Each row is a point on a tangle of strands that fork, close into loops and nearly touch. The rows are in no order.
Points whose rows are less than 66.6 apart are linked; no others are. Some points are linked to none.
<1716>: [-11  29   8  -6  -2 -10  -5   6 -11  26  12  -9  -8  16  -4   2  -2  14
  -8  16 -10  -8   9]
<1930>: [-15 -14  15 -11  14 -27   9  -5  20 -16 -18  -6 -23   0 -23  13  37  -6
 -17  15  -8 -11  13]
<1561>: [  5   8  24  33   8   6 -19  23   3  40 -14  27  57   6  -7  12 -33  24
  16 -10   0  11   7]
<153>: [ 15   7  -7  18 -14  16  19   4  20  11 -15 -10  32  19   2 -19 -13  41
   4  -5  -6   2   2]
<1642>: [-18  20  20   2  -3  31 -11  13  31  27   0   5  16   9 -10   0 -13  49
 -11  -9   8  -7 -16]
<207>: [ 20  27  10  13  25   0  -3   4   7  18   1  52  31 -19   0   8   0   6
   6   1   6  27  -1]
<1409>: [-21  -8  -2 -11 -16  22  37 -10   6  17 -14 -33   0  -8 -21  -9  27  -6
  -1  -6 -13 -26 -15]
<1484>: [  9  33  25 -43   8 -19 -23   6 -18  26 -27  34 -22   0   4  21 -13  13
  -3 -22  -4  18   1]
<641>: [ 22  23   2  -7  19 -14  11  -5 -11  -3 -13  -1  -4  28 -18  26  -2  30
  -1  41  -3  -5  26]
<613>: [-25  -3  -5  17  16  -1 -19  -1  22   1 -28  21  20  -9   8  11   1  18
   7 -28  41 -17  -5]
<557>: [  6  38  12 -22  33  -6  -6 -16 -32  12  15  32 -48  10  28  11 -35   7
  13 -12 -24   5  28]
<684>: [-20 -12  15 -13   4  10  33   6  -3 -11 -13  -5 -17 -22 -13  12  31 -17
 -38  22 -30 -13 -11]
<623>: [  5  16 -11 -23   6 -12  -3 -20  -2 -14  17  28 -38 -20   0  14  22 -20
 -21  12   4   8 -10]
<621>: [ -1  14  26   4  -7   6 -18  16  12  20  -3   3  36  -8  19 -13  -9  11
 -23   8 -11  13 -10]
<2125>: [-21  23  -5 -25  17 -20 -29   6 -26  -9  13  30 -20   3   9  12  16   5
  12  26  11  -4 -20]
<367>: [-31  20   6  -6   0  -1 -14  12  22  11   5  18   2 -12 -18  -4 -10  33
 -17 -17   8  10  -9]
<127>: [ 15 -15   0   1 -29   8  45  11   5  -3   8 -43  14   8   4 -20  14 -14
  18  12 -11 -25 -12]
<322>: [ -6   3  11  16  18 -31 -22  20   4  -3 -15  21  32   5   9  17  -8  11
  -6  23  17   4   6]
<1749>: [  7 -28 -20  49  -4 -26 -25   4 -27   3  14  29  25  12 -13   2 -12 -16
  44  -9  11  38  13]
<560>: [-36 -15 -10   6   5  10  -9  15  16  -8  24   3  18 -20  20 -23 -21   9
   5 -23  10   6 -29]
<1060>: [-20  22  -4 -37   6  -7   4 -18 -16   5 -27   3 -40  -2 -20   5  13   8
 -11  -5 -11  -6   7]
<7>: [  8  15  -4  16 -18   7 -11   9  -3   9 -19  13  14   9  -3  27 -28  28
 -40   4   2   7   5]
<665>: [-12  -4  -7   1   3 -20 -24   4 -19 -38 -15  24 -11  17 -17  24  11  10
   0  28  30 -13   4]
<1210>: [ -2   9  -2 -24  11 -34 -20  14 -21 -19 -14  14 -20  20 -22  39 -14  21
 -12  24  13   2  10]
<954>: [ 23  10 -25  25  -4 -25  -3 -15 -13  16   7  10  18   7 -25  19 -31  17
  24  -4  12  41  27]
<1647>: [-17 -15  13  -4  12 -31 -18 -13  27 -27 -27  18 -28  -3 -16   4  30   4
  -7   0  11   8  11]
<1833>: [ -5  15   1 -26  27 -13  15 -16 -35 -15  34  16 -74   4  10  17   1  -3
  -2  23 -27 -22  22]
<1471>: [-21 -59 -10 -10  -3  15  32  -3  21 -33   2 -39 -11 -23 -14 -25  17 -33
  22 -12 -10  -2 -23]
<1856>: [  4  -8 -10 -12   5  19  12   9  10 -30   5  -5  11 -20   8  -4  10 -25
  -2  13  27 -14 -12]
<1900>: [ 10 -34 -16  16 -10  -2  16   6  31 -31 -13  -1  18 -11   9 -16 -20  -3
  -9 -37   2  17   0]
<1266>: [-26  20  -1   6  25   7 -20  13  -9  26 -13  38  18 -11 -13  -9 -13   3
  15 -22  -5  21  -3]
<985>: [  6 -32 -10  51   2 -18   9  28  15   9  11  23  52   3  -5   1 -35  29
  36 -19  13   6 -10]
<76>: [ 18 -16   8  14 -13  46  36  -5  44  -9  -5  -9   9 -11  -7   1   9  15
 -28 -21   9 -15 -15]
<2065>: [  4 -28   2  25  16  17  10   8  37   0  -1   7  33 -12  18  -9 -23  25
  10 -52  29 -10 -14]
<1892>: [  4  21  20  -4  12 -11 -24  14 -22   9  12  19  -3   2  29  12 -17  -5
 -39  21 -19  13   5]
<1890>: [ 10   3  17  19  -1   9  -9  30   7  15  -6   9  52  -4  12  -9 -24   7
   4 -11   7  15  -4]
<282>: [  3  21  24 -37  -2  13  -4   0  26  15   9   0 -12 -22 -11  12  16 -16
 -23   6  14   5 -11]
<428>: [ -1  33  16 -26   9 -19 -27  11   4  20 -20  26   3   1 -15  34  -6  10
   7 -16  24  14   9]
<656>: [-24 -18 -26 -13 -17  -5  20 -24   0   3   5 -33 -16 -22 -12 -16  33 -21
   9  -1  -6  -7 -16]
<1802>: [-10   6  13 -11 -12  13  -1  -2  45  22  16 -15   0 -24  -6  -2  15   4
 -25 -12  10  -3 -13]
<106>: [ 20 -32 -21  24 -15 -21  10  12  -4 -19  11   3  21  13  11 -25 -30   3
  23  -8 -17  43   8]
<1101>: [-51 -25   1   5  -1  22  32  -3  20   7  -5 -22  -6 -24 -20   6  24  13
 -16 -10  -4 -44 -24]
<889>: [ 22 -39 -22  12 -25 -18  26  12  11 -34   2 -18   6   8   1 -21  -7 -11
  -4  -5  -5  25   9]
<1304>: [ 16  -9 -22  -4 -14  22  20  12  22  -9   7  -8  16  -8   0 -11 -25   4
  25 -44  28   4 -22]
<314>: [ 21  36  -5 -15  11  -5   1 -26  -4   7  11  18 -15  -7   3   3   4  -3
 -10  -2   5  20  14]
<2177>: [ 11  21   8 -16  37  -8   2 -13  -1 -10  -8   5  -1  -2  18 -18  15  -1
  -6  36 -22   6  12]
<1492>: [-19  22 -10  -4  -3  11   7  -2   3  15  18 -16  11   8   7 -25  -1  25
  13   9  -8  -1  -8]
<628>: [-25 -20 -27   1   3   5   0   6 -21 -40   1 -10  -9  13  -8 -12  11  12
  17  25   2 -21  -4]
<1035>: [ 20   5  14  -9  -4   2  12  -9  11   5 -37 -14  -2  -2 -18   7  12 -13
 -28  -9  -3  -4  22]
<1901>: [ 39  21   6  11 -40  38  -6  -4   9  36  14 -26  18  21  10 -14  -4  -1
  11  -4  -4  -4 -18]
<1605>: [ 19 -25   2  18  -7  27  26  27  38  -3   2  -4  35   7  30 -14 -35  28
  25 -46  20 -30 -40]
<1132>: [  3 -10   3 -15  34 -11 -24 -36 -28 -28  19  14 -57  -1  25  -9  12 -34
  11  15 -19  15  11]
<1889>: [-14 -31  -9  42  -7 -35  -4  19  22  -5   2   3  44  14  11 -11 -17  29
  31  -6  20   2   1]
<113>: [ -4 -20   7 -13  12 -28 -23 -22 -16 -26 -36   6 -35 -10  11  -4  21 -40
 -12   3 -12   4   7]
<2057>: [ 21  37  31 -37  25   0  -3   1   3  -6 -33  19  -9   2  10   5   5   9
 -18  19 -22  -1   7]
<1392>: [-23  -5  -3  11   5  -2 -20  -3  -6   0  -6  21  22 -28  24 -23  -9 -14
 -18  -8 -15  30 -19]
<2024>: [-39   6   1 -22   9   9   2  12  13  -3  -4 -11  -9  -6 -15  -2  -7  26
 -29  -7  -3  -3   2]
<1367>: [ 32  14   1  11 -30  48 -10  -7  -4  10 -22  -4  -3  29   0   2 -11  19
 -35   2 -21  11   0]
<736>: [ -8  36  18 -40   7   9   5 -32 -12  32 -35  -4 -24   3   9   1  21   9
 -16  11 -39 -23 -11]
<1870>: [-23 -17  11   2   0  16  42  -5 -27  -2  12 -28 -10 -15 -16  16  34 -29
 -20  18 -52 -15  -4]
<232>: [  2 -21 -29  20 -12 -16  12   5  31 -18  25  -1  14  -2  -5  -4   1  21
  18  -9  27   3  -5]
<1491>: [-21 -24   7   9 -11   2  25  16  47  -1  16 -30  10   1 -17  -4   4  20
 -19 -11  13 -18   3]
<1960>: [ 22  12   6  11  -3   3  -8  -4 -32  14  28   9  -1   1  34   0 -34 -19
 -30   8 -29  13  13]
<1293>: [-38  -1   5 -30  16 -13 -41  -4  13  -2  17   0 -35 -15 -12   0  13  -9
   3  -9  14  22 -11]
<1699>: [-24  10  -1  -7 -12   4  14   1 -16   7 -32  -4 -12  -5 -21  27  26  -3
 -19   5   3 -50 -12]
<1771>: [-32   5  20 -38  18 -15 -18  -2 -15 -14 -17  -6 -39   1  -5   5  25 -24
   6  19  -8 -22  -2]
<214>: [-34 -29  -8 -25   3  -5  -5 -43  -1  -6  -2 -29 -32 -24  -5 -24  25 -29
  12   1 -16   9 -17]
<11>: [  9   9   2 -12  26  19  -6  18  12 -28  -1  16  15 -19   2  -6  -3 -15
   5  -1  19  19   0]
<961>: [-11 -16 -26  24   5 -13 -16  10   9 -23  22  16  15  11 -22  11  -8  29
  39  -1  40  12   0]
<2150>: [ 32  46   2 -10   5  20   0 -22 -11  23  15  15 -12  18  -3  18  -5  14
  -7  10  -8  11  16]
<1803>: [  8  13 -15  13  -1 -12 -21   4 -14   1  27  20   9  -4  -2   9  -8 -13
  13  -7  18  29  -3]
<460>: [-19 -12  -4  -2  13 -16 -25 -13   7 -22 -14  33  -7 -28  16   0   8 -20
 -22   0  -1  16 -17]
<494>: [  3   6  -2 -15  14 -36 -37 -19 -29 -12 -22  36 -45   3   9  16   9 -14
  23  -8   8  16   5]
<1327>: [ -5  25  21 -20  31 -29  -1 -23 -26   4  13   8 -59  13  23   9 -24   1
   4   8 -32 -21  36]
<2079>: [ 16  26  33 -39   0  -9   7  -2 -18  20   0   4 -29   3   5  26  20 -13
 -27  23 -24 -24  -4]
<984>: [-13 -31  -2   5 -17  -9  18  19   8 -18 -13 -32  14   1   7 -23   3  -4
  14  -3  -6 -20   1]
<43>: [-19 -46 -14  -2   5  21  10  -7  20 -48  -5 -13 -24 -12 -22 -12  30 -21
  15 -19  16  -7 -12]
<998>: [ -4  12   4 -14 -16   0  12   2   1  11  24 -24 -10  -4  -4  -3  14 -10
 -21  23  -2  -3  15]
<1364>: [-18 -42 -13  25   4   3  -7  14  27 -19  17  13  20 -26  37 -28 -11  -3
  24 -34  19   2 -41]
<119>: [  6 -34 -12  12 -17   9  40 -15  49 -12  -3 -13   8 -11  12 -17  -2   6
 -11 -29   6  -5 -21]
<1564>: [ 16  40  18   3  28 -18 -14 -14 -28  32  24  33 -22   4  22  14 -22   1
  -3   0 -25  18  22]
<692>: [-23 -27 -15   4 -34  22  35  20   4  -6   9 -27   5   1  -7  -5   1   5
   1 -12   6 -40 -35]
<1190>: [ 18   8 -20   3 -26  12  26  -1 -25  -3  17 -28  -6  24 -20  16  -2   5
   2  24  -2 -25  15]
<1842>: [ 12  11 -16 -12 -24  12  27   0   2  13  18 -29  11  10  11 -36 -12   5
  26 -12 -18  14  -8]
<342>: [ 27 -17   3  14 -30  -7  20  26  17 -10   5 -25  33  11  -4   6 -17  -5
   2  -2  24  -8   5]
<787>: [ -6  16  17 -26 -10 -15  13 -13 -15   9 -23  15 -25  -7  -8  28  44 -10
 -25  18 -15 -30 -20]
<810>: [-13 -18 -11 -12   2  -1  15 -13 -27 -28  -7  -5 -35  -9 -31  17  34 -31
  -8   5  -5 -12   5]
<2175>: [-19  -6 -14 -21   3 -20 -25  -7 -13 -35   9  22 -48  -3  -7  14  20 -23
 -16  10  10   5 -12]
<21>: [  4  10 -15  15  10  19  -2  32 -18  -3  29   8  33  -2  18 -21 -17   5
  34  11   0  15 -15]
<521>: [ -1 -23  -8  31  11  -8   0  28  -7  19  21  26  29  -9  -8 -29  -9 -12
  54 -29  -1  29  -6]
<1891>: [ 11  11   5  19  12 -16 -16  18 -21  32 -16   9  37  13 -10   8 -26  24
  17   5  -8  22  32]
<681>: [ 13  36  24  -1  11  26 -19 -14 -12  44   2  13  11  -4  25 -19 -13  -7
  -9  -2 -31  25  -8]
<2162>: [-15  -8 -11  -1   4 -12  -7  -1   9  -7  -3  -7   6  -5  -2 -27  15  -6
  18  -6  15  21   6]
<661>: [ -3   8 -11 -13  20  -5  -3 -19 -28 -10  31   3 -58  -5  11   2  -8 -26
  -1   2 -18   5  21]
<826>: [  3   6  -1 -20   9  15   7  -4 -21 -18   9  -4 -18 -11  13  -6  22 -35
   3  27   7 -18  -9]
<820>: [-10   2  10 -14  19 -33 -34  10  15  -8 -17  38 -17  -3 -11  15  11   9
   8 -15  24  17   2]
<447>: [-27 -18  -3 -33  11   5   2 -28   9 -15 -25  -7 -22 -35 -13 -14  14 -13
 -13  -9  -8  11  -9]
<1951>: [-52 -37  -2  -1   4  30  38   3  -1 -20  -1 -25  -9 -30 -24   5  33 -19
  -7   3 -22 -26 -24]
<1306>: [  8  -2  -6  12   5 -21 -11  -2 -26   5  -2  -5  18  -8  32 -28  -6 -29
  14   6  -7   9  -4]
<362>: [  1  15  12  -5  16 -38 -24 -11   0   5  13  -2  -8  -2  15 -13  23 -21
  24  22   0  13  19]
<142>: [  9  -4 -16  22   0   8  15  35   5   2  38  17  36  -2  -8 -19 -17  11
  47 -11  10  26 -12]
<1791>: [ -3   0   8  -6  -3  33   2   2  51  24  -2 -16  18 -25   2 -12  -4  13
  -7 -39  21   1 -21]
<612>: [-14  21  -3 -34   7 -33 -17 -14 -23  12 -13  33 -45  -5   4  15   0   2
  -2  -7 -11  14  -3]
<1016>: [ 30  32  25 -11   6  -9   5 -33 -11  32  18   8 -39   0  27  17   1 -13
 -23   2 -25 -12  29]
<1832>: [ 14  19 -15  -8  30 -13 -20 -15 -12   0  26  31 -13  -3  -4   4   7  -7
  27   1  10  29  19]
<1322>: [ 11  -4   7  -8  -1 -24  -4 -24 -10  -4 -30  -7 -14  -7   1   6   9 -29
 -20  -5  -5   6  26]
<568>: [-23  10   7 -13 -15  45   6  -8  13  17 -26 -22  -2  -8 -14  -4  14  18
 -20   0 -10 -27 -16]
<407>: [-21 -30  -3  15   4  -5  -3   7  13 -25 -35  -9  15 -10  18 -22  -5   5
   3  -6   6 -20   4]
<1339>: [ 13   0 -13  37  -6 -17 -18   2 -16  10 -12  29  37  -5 -22  37 -32  18
  16 -10  20  26   6]
<1070>: [ -4 -27   3   1  11  -9 -33 -29 -24 -44   8   8 -38  19  16 -17  24 -24
   8  21  -3  22  -5]
<552>: [-29  -7   1  -2  11 -23 -57  -6   9  -7   1  22 -18  -5 -13  -3  20 -14
  23 -18  30  18  -6]
<258>: [  5 -19 -10  25   6 -17 -34   9  -2  -8  11  33   9  -5  -1  -1   6 -31
  31  -4  27  36   1]
<1125>: [-12 -18 -24  -9   2  16  17   2 -17 -32 -10 -16 -21   0 -24  -2   8 -12
 -15  -7  -7   0  17]
<73>: [ 17   0  -9  29  21 -31 -21 -12 -39  13  26  14  -6  13  24  -9 -18 -18
  33  -1  -8  13  35]
<2046>: [ 20  -6  22   5 -25  10  24   2  26  25  -5 -42  16  20  -9 -11  16   8
 -25  15 -29  -8  14]
<1351>: [ 25  15 -13  12  13 -12   7 -25 -33   9  23 -10 -15   7  19  -7 -27 -12
  30  -9  -9   3  41]
<92>: [ 33 -22   3  12 -23  18  18  29  18  -5 -10  -4  47  16   8  -1 -52  19
  25 -35  11  -3 -22]
<1069>: [  2  -9   0  30   5  26  -2  -1  28   2 -22  15  32  -5  23  10 -13  29
 -18 -28  26 -24 -15]
<141>: [  8  16 -23  -2   4 -17 -19 -22 -39 -15  -9  16 -22  13   6  10  13 -18
  17   7  14  -2   7]
<541>: [-17 -67  -7  16   4  -2   7   9  36 -38   0  -4  -4 -16   7 -14  -5  -6
  -5 -33  14   0  -6]
<144>: [-12  -5 -10  -8 -17  -3  13 -30 -13  19   5 -27 -14 -31   5  -9  25 -37
 -17   8 -24 -18 -13]
<1302>: [ 29   3   2  16 -19  52  16  -2  48   1  -6 -12  21  16  -3 -13  -4  33
 -12 -12 -11  -4 -16]
<2016>: [  3  -8 -23 -15 -24  24  25   5   9 -16  10 -27  15 -13   7 -32 -10  -4
  15 -22   3   0 -28]
<832>: [ -3 -48 -15  28 -10  -7  40 -12  46 -24  -7 -10   7  -6   2   1  11  19
   4 -30  21 -35 -15]
<23>: [  9  -1   1  29 -16  18  -2  11  19  13  -4   6  35   1  -3  25 -30  32
  -6 -33  37 -17  -3]
<615>: [  3   5 -15  -9   8  -4   4   2 -15 -25 -17 -16 -16  13 -18  -4 -16  11
   3   6   1   4  29]
<1430>: [ 32  30  24 -13  -5   5 -17   3  -6  26 -24   5  12  15  -3  22  -5   1
 -13  12  15  -8   9]
<511>: [-37  12 -10 -10  21 -10  -1  -1  -2  -9   5  13 -13  -8  -1  -2  24   9
   6  29   4 -15 -19]
<960>: [ 42  20   8   4  10  14  15 -23 -11  20  17 -23 -12  12  33 -16 -21 -22
  12 -10 -23  -2  38]
<486>: [  8  19  -3   9 -22  24 -10 -16 -17  36   5   0  13   0  24 -19 -13  -1
 -10 -14 -21  14 -18]
<60>: [  5  24   7 -19  24  -7  21 -38 -25   5  -5  -6 -38  -1  18   1  19 -14
  -7  26 -39 -22  11]
<1200>: [-18  26  31 -31   7 -15 -18   5 -10  22  -6  -6  -8   1  13   9   8  -6
 -18  18 -16 -17   0]
<2165>: [  7  -3 -12  15  17  14   1   1  32  -5   1  21  35 -19   5 -10  -1  -6
  21 -18  27  19  -6]
<877>: [ -7  23  21   1   3 -16 -27  20 -13  10 -23  31  13   2   4  19 -18  19
 -31   6  -6   5   3]
<1850>: [ 22  37  12 -19 -15  47  -9 -22 -15  38   8 -19 -26  13   4  12  10  -6
 -18   4 -13 -23  -3]
<2140>: [ 15  -5  -9 -14  19  13  21 -18 -33 -26  28 -15 -45 -14   6   3  12 -40
 -14  13 -28  -7  28]
<1455>: [ -6  17  19 -40  -4  13  13  -6   3  10 -25   6 -39   6 -23  17  16  14
 -43  -4 -28  -3  -6]
<303>: [-15 -32 -21   2  13  -7   0   6   4 -45 -13 -11 -12  18 -28  -4  23  14
  27  11  20 -10  13]
<1973>: [ 10  -9 -36   6 -13   4  -1  -4  -5  -8   1   7  14  -1  -5 -16 -18   4
  35 -43  20  24  -3]
<1401>: [-12  -4   4   8   4 -32 -21  -7   7 -10  15  -6 -10  13  -7   1  38  -8
  14  38  13 -11  10]
<1632>: [ 32  -7   4   0 -46  -9  20  18   3  18   9 -38  21  26   3  -9 -11  -5
  15  -6  -1 -13  -5]
<1828>: [  2 -14   3  -9   7  -7  26  -3  24 -19   6 -25  -8 -12 -25   0  39 -29
  -7  16   3  -7   8]
<775>: [-27   2   6  -1 -13   4  -1   6   8  13   1  -9   9  -4  21 -20  -8   0
 -39  20 -22  -2 -14]
<1822>: [ 28  42  11 -21  20  -9   9 -18 -22   8  -2  18 -27  26   1  29   1  17
  -4  26 -11 -14  22]
<720>: [  3  10   4   3  26 -15 -26  17 -42  -9  18  37 -14   4  19   4 -31  -5
  -9   6 -14  32  14]
<1426>: [ -5  17   3  -8  16   6  28 -18  -8  -4 -17 -14 -10  -3   0  -7  30   5
  -9  38 -22 -14   7]
<425>: [-17 -49 -12   3 -26   9  56  16   2 -17  14 -42  -6 -11 -18 -19  11 -25
   8  -3 -31 -13 -20]
<944>: [  4 -34  -9  23 -12 -10  -6  16  12 -22  13  15  24 -17  29 -22 -14 -34
  18 -22   8  21 -23]
<306>: [ 34  25  10   7 -23  27 -10  -2 -13  49  45 -13   1  20  11  -7 -23   3
  -1  -8 -17  28  12]
<75>: [ 22  14 -15 -10  -3  24  16 -17 -37  -2  15 -27  -4  -3  21  -7   2 -29
  11   9  -8 -27   1]
<481>: [-40 -34 -12  10  -1   2  11   6  31 -13  15 -15  13 -12  14 -28   1  18
   9 -13   7 -26 -32]
<1084>: [  7  -1   1   7 -10  21  44   6 -30   1   2 -27 -12  11 -20  23  18 -12
 -16  25 -28 -27   9]
<1374>: [ 16   9  13  13 -18   4  17  -5  36  25 -18 -22  24  17  -8   2  13  32
  -3   4   5 -11  14]
<576>: [ -6   9   4 -25  16   9   0 -26  10   1 -36 -11   3 -31  16 -21  -1 -26
  -9  -5 -11   9  -9]
<183>: [ 17  23  17 -19  12  16 -17 -22  -1  22 -21  17  12 -21  30  -9  -2 -22
  -9   1 -12  25  -1]
<184>: [ -7   0  -8   0 -15 -36  -6  -4 -12  -2  26 -22 -21   9 -10  12  24 -16
 -15  29   8 -17  10]
<990>: [-12 -64  -3   6   0   8 -10   4  32 -52  10 -10 -10   1  -2 -27  13 -11
  23 -22  19  19  -8]
<579>: [  5  20  21   5 -16  47 -25  10  19  25 -22  -4  19  19   4   7   4  22
 -16  -4   5 -25 -11]
<1015>: [  2  22  26 -23  -8  23  11  -8 -22  40  14 -21 -30   0 -12  26  34 -21
 -21  19 -20 -32  -4]
<359>: [ 22 -40 -15  15 -12 -28   2   5  15 -34  -2 -14   8   7  15 -33   6 -16
  31   9   7  15   4]
<187>: [ 10  40  23   6  29 -25 -26  -4 -21  48   8  24  14  -2  21  -2  -8  -3
  12  12 -21  14  16]
<2103>: [  0  24  10 -13 -20  58   8  -3  -5  19  -1 -26 -12  16 -15   2  15  15
 -21  16 -27 -23 -17]
<219>: [ 14 -36   1   8  -9  -4   1  44  25 -25   7 -17  31   5   6  -3 -36  -6
  21 -22  34  -4  -2]
<1116>: [-18 -15  -3  27  19  -9 -24  12   4  12  25  32  20 -22  -9 -14   2 -15
  39 -28  23  35 -11]
<62>: [-15 -12  -6   9  -5   7  -6   0   9 -12 -30  11  20 -22  36 -25 -14  -3
 -16 -15   1  -4 -20]
<213>: [ 31  28  25  22 -18  21 -31  11  -6  46  15   0  21  27   2   9 -28  14
  -7   7 -16  28   6]
<1501>: [ 33  21  16   6  -4 -14 -11  -5 -17  22   5  -7  20  13   8  17 -15 -12
   2   5   6   1  30]
<1841>: [ 20  22 -10  12 -21   1  -4   4 -13  20  15  -2  21  10   3  16 -20  -4
   8  -6  23  12   3]
<1600>: [ 29  10  -7 -11 -18  47  26  -5 -19   7   8 -32  -3   7   4 -16  -5 -11
  -6   2 -22  -9   2]
<348>: [-10 -36  -3  43  22  -1  -6  25  28  13  19  31  35 -12  -1   5 -28  32
  23 -47  29   2 -10]
<1100>: [-12 -32  -8   8  -3 -14 -22 -25  -4 -37 -14  10 -22 -10  12 -15  30 -34
  -7   9  -1   8 -12]
<876>: [ -5 -39  -6  13 -30 -35  30  26  32 -14   4 -34  18  19   6 -29 -10  12
  20 -12  -1 -11  -4]
<310>: [  6   4  -5 -14   9 -20   8 -18 -33 -24 -14   9 -42  13 -16  25  18 -10
   2  18   1 -14  17]
<1257>: [  4 -22  -2  10   4 -10 -13   7  15 -36   6   8   7  -1   4   7  16 -28
  13  10  43  -5  -5]
<455>: [ -5  13   5  18  40 -14 -17  12 -23  29  -9  43  17   7 -23   0 -17  22
  25  -8 -18  31  15]
<644>: [  9   8  -9   7 -11  26  15  10  -2 -17 -22  -3  18  14 -14  22  -8  24
 -14  11  22 -26  -2]
<123>: [  3  32   8 -19   7   3   8 -44 -11  30   4 -12 -19 -12  26 -12  11  -2
  -8  17 -37  -9  -4]
<97>: [-22 -21 -19  16   0 -21 -28  -4   0 -35  -6  12 -13  22 -26   5  10  19
  20   5  40  -3   1]
<1103>: [ 16  -6 -13  35  15 -30 -28  -2 -38  -6  18  16  13  16  -5  11 -15  -4
  42  19   9  22  26]
<1869>: [ 28  29  30 -13 -12  41 -11   0  11  20 -25   7   0  25 -10  21   9  15
 -22  18   1 -18  -3]
<699>: [  0  -5 -30   8   0 -10  -3   0 -36 -22   7 -18 -17  28   3 -18 -14   3
  28   9  -7   6  27]
<1305>: [ 38  39  -3  11 -26  33 -14 -22 -15  46  11  -7   1  20  16  -4 -12   4
   5 -12 -28   5  -3]
<622>: [ 10 -12   9  -8  -3  13  28   3  29  -8 -39 -28   7  -8 -27   4  11  -1
  -7 -22  16 -13  20]
<1563>: [-12 -10  21   2  -3  32  43  13  26  -7 -11 -17   1  -1 -41  17  20  23
 -37   6 -19 -23  11]
<597>: [ 15  11 -10  10  -4   8  -4  -6 -24  21  10   8  28 -15  27 -21 -14 -22
  19 -17 -16  28  -7]
<790>: [ -2  11  -2  17  30  -7 -13   9  18  -3  -6  38  26 -13  -3   7   3  14
  32   0  35  23   4]
<2133>: [ -6  16  23 -39  22 -31 -32   7 -28   6 -19  -2 -26   2  20   5   1 -18
   6  15 -14 -18  11]
<231>: [-21  16   8 -41  16   5  -8  -6  11  15  23  -6 -18 -23   0  -7   5 -14
  -7   9  -1  14 -17]
<714>: [-12  20  -8   1  22 -49 -27  -6 -28  13  16  26 -20  24  -9  13 -15  23
  18   5  -9  24  23]
<601>: [-31  -3 -11  -5   8   7  19  -2  25  -8   9 -16   5 -13   6 -19  17  19
   3  15  -2 -14 -19]
<773>: [-10 -10   0   9  -2  24  30 -14  37  -7 -16   9   0 -24  -8  14  10  21
 -45 -26   9  -9  -9]
<1666>: [ 18   6  -2  19  -9 -23   2  12  -8  12  -4 -16  44  25  -2  -6 -27  21
  29  17  -1  11  21]
<2013>: [ -6   9   8 -10  11  27  31  16   7 -24 -20  -6   2   6 -32  13   6  24
 -20  17   1 -26   7]
<1644>: [ 14 -11   0  36 -16 -18  -2  36  -6  30  20   8  61   8  -3   8 -32  10
  38  -5  18   5  -9]
<1154>: [ 23 -21  -6  11  -5 -23  -5   6  -8 -29   9 -13  14   0  -4  11  11 -26
  -4  29  17   0  17]
<234>: [  2   7  -1  29  -9 -12 -14   6  16  14   4  29  33  -5 -12  34 -22  17
   1 -22  42  12  -3]
<48>: [ -7 -12 -18   9 -14  -7  23  19   0 -19  11 -25  -6  18 -33  23  10   7
   3  24  13 -21  15]
<1254>: [ 16  -1  -5  -1 -39  36  12   4   3   8  -1 -19  -1   7  -4  -2  -8  -8
 -32  -2  -5  -1  -4]
<1580>: [ -1 -10 -15  21 -22 -37  -1   8   0   5  -7 -12  35  17  10 -11  -9   1
  30   0  14  -3   6]
<1731>: [  9  -2  -8  11 -37   0  -5   2 -10   2  -3  -4   0   3  -2  10 -22   1
 -47 -13  -4   9  14]
<1994>: [-27   2  24 -21   6  13  10  -1  14   9   1 -19  -1 -21   4  -2  24  -3
 -36  35 -22 -14 -20]
<2043>: [-32 -18 -18  -3  -8  -9  -3  11  -6 -36   2  20 -28  -3 -10  11   8  -4
 -37  12   3  -6  -9]
<1279>: [-29 -29 -18  -3 -12  -4 -16  22   0 -28  14  -4 -10  -5   0  -5  -7  -5
 -26  -7  19   5 -10]
<380>: [-11   6   2  -7  12 -35 -36  12 -22   2   9  -2 -13  19 -18  19 -26  16
  -5  12  11  15  29]
<1934>: [ -4  15  12 -29  11  15  -6  21  -7 -16 -15  14  -3  -3  -6  23  -6  -5
 -24  13  14 -13  -8]
<453>: [ -1 -14 -14  17 -18 -25   2  -1  15  -5   7 -11  13   9 -21  17  11  24
   4  13  27  -8  13]
<385>: [ 18  18   3  -4 -24  19   4  10 -13  11  -5 -24  10  31 -23  26 -22  25
  -8  23  14 -21   7]
<649>: [ 35  -8  18  22 -33  28   2  30  31  21  -1 -14  41  24   5  -6 -40  23
   2 -25   4   7 -14]
<371>: [  7  26  29 -30  -9  25  18 -25  -6  37 -25   4 -40   7 -14  14  30   9
 -36  14 -49 -18  -3]

A piece is two or more points that can be reached from each other along the links. Count, over all rows, the pieces, the separate loops (a circle has one, a figure eight two, a Y none), the forks (points with three links) and the tips (points with one).
pieces -> 7
loops -> 0
forks -> 31
tips -> 45

How many points has the smallest loop of links through each point below? Write none if it is on no loop.
<1070> -> none
<1351> -> none
<1666> -> none
<1426> -> none
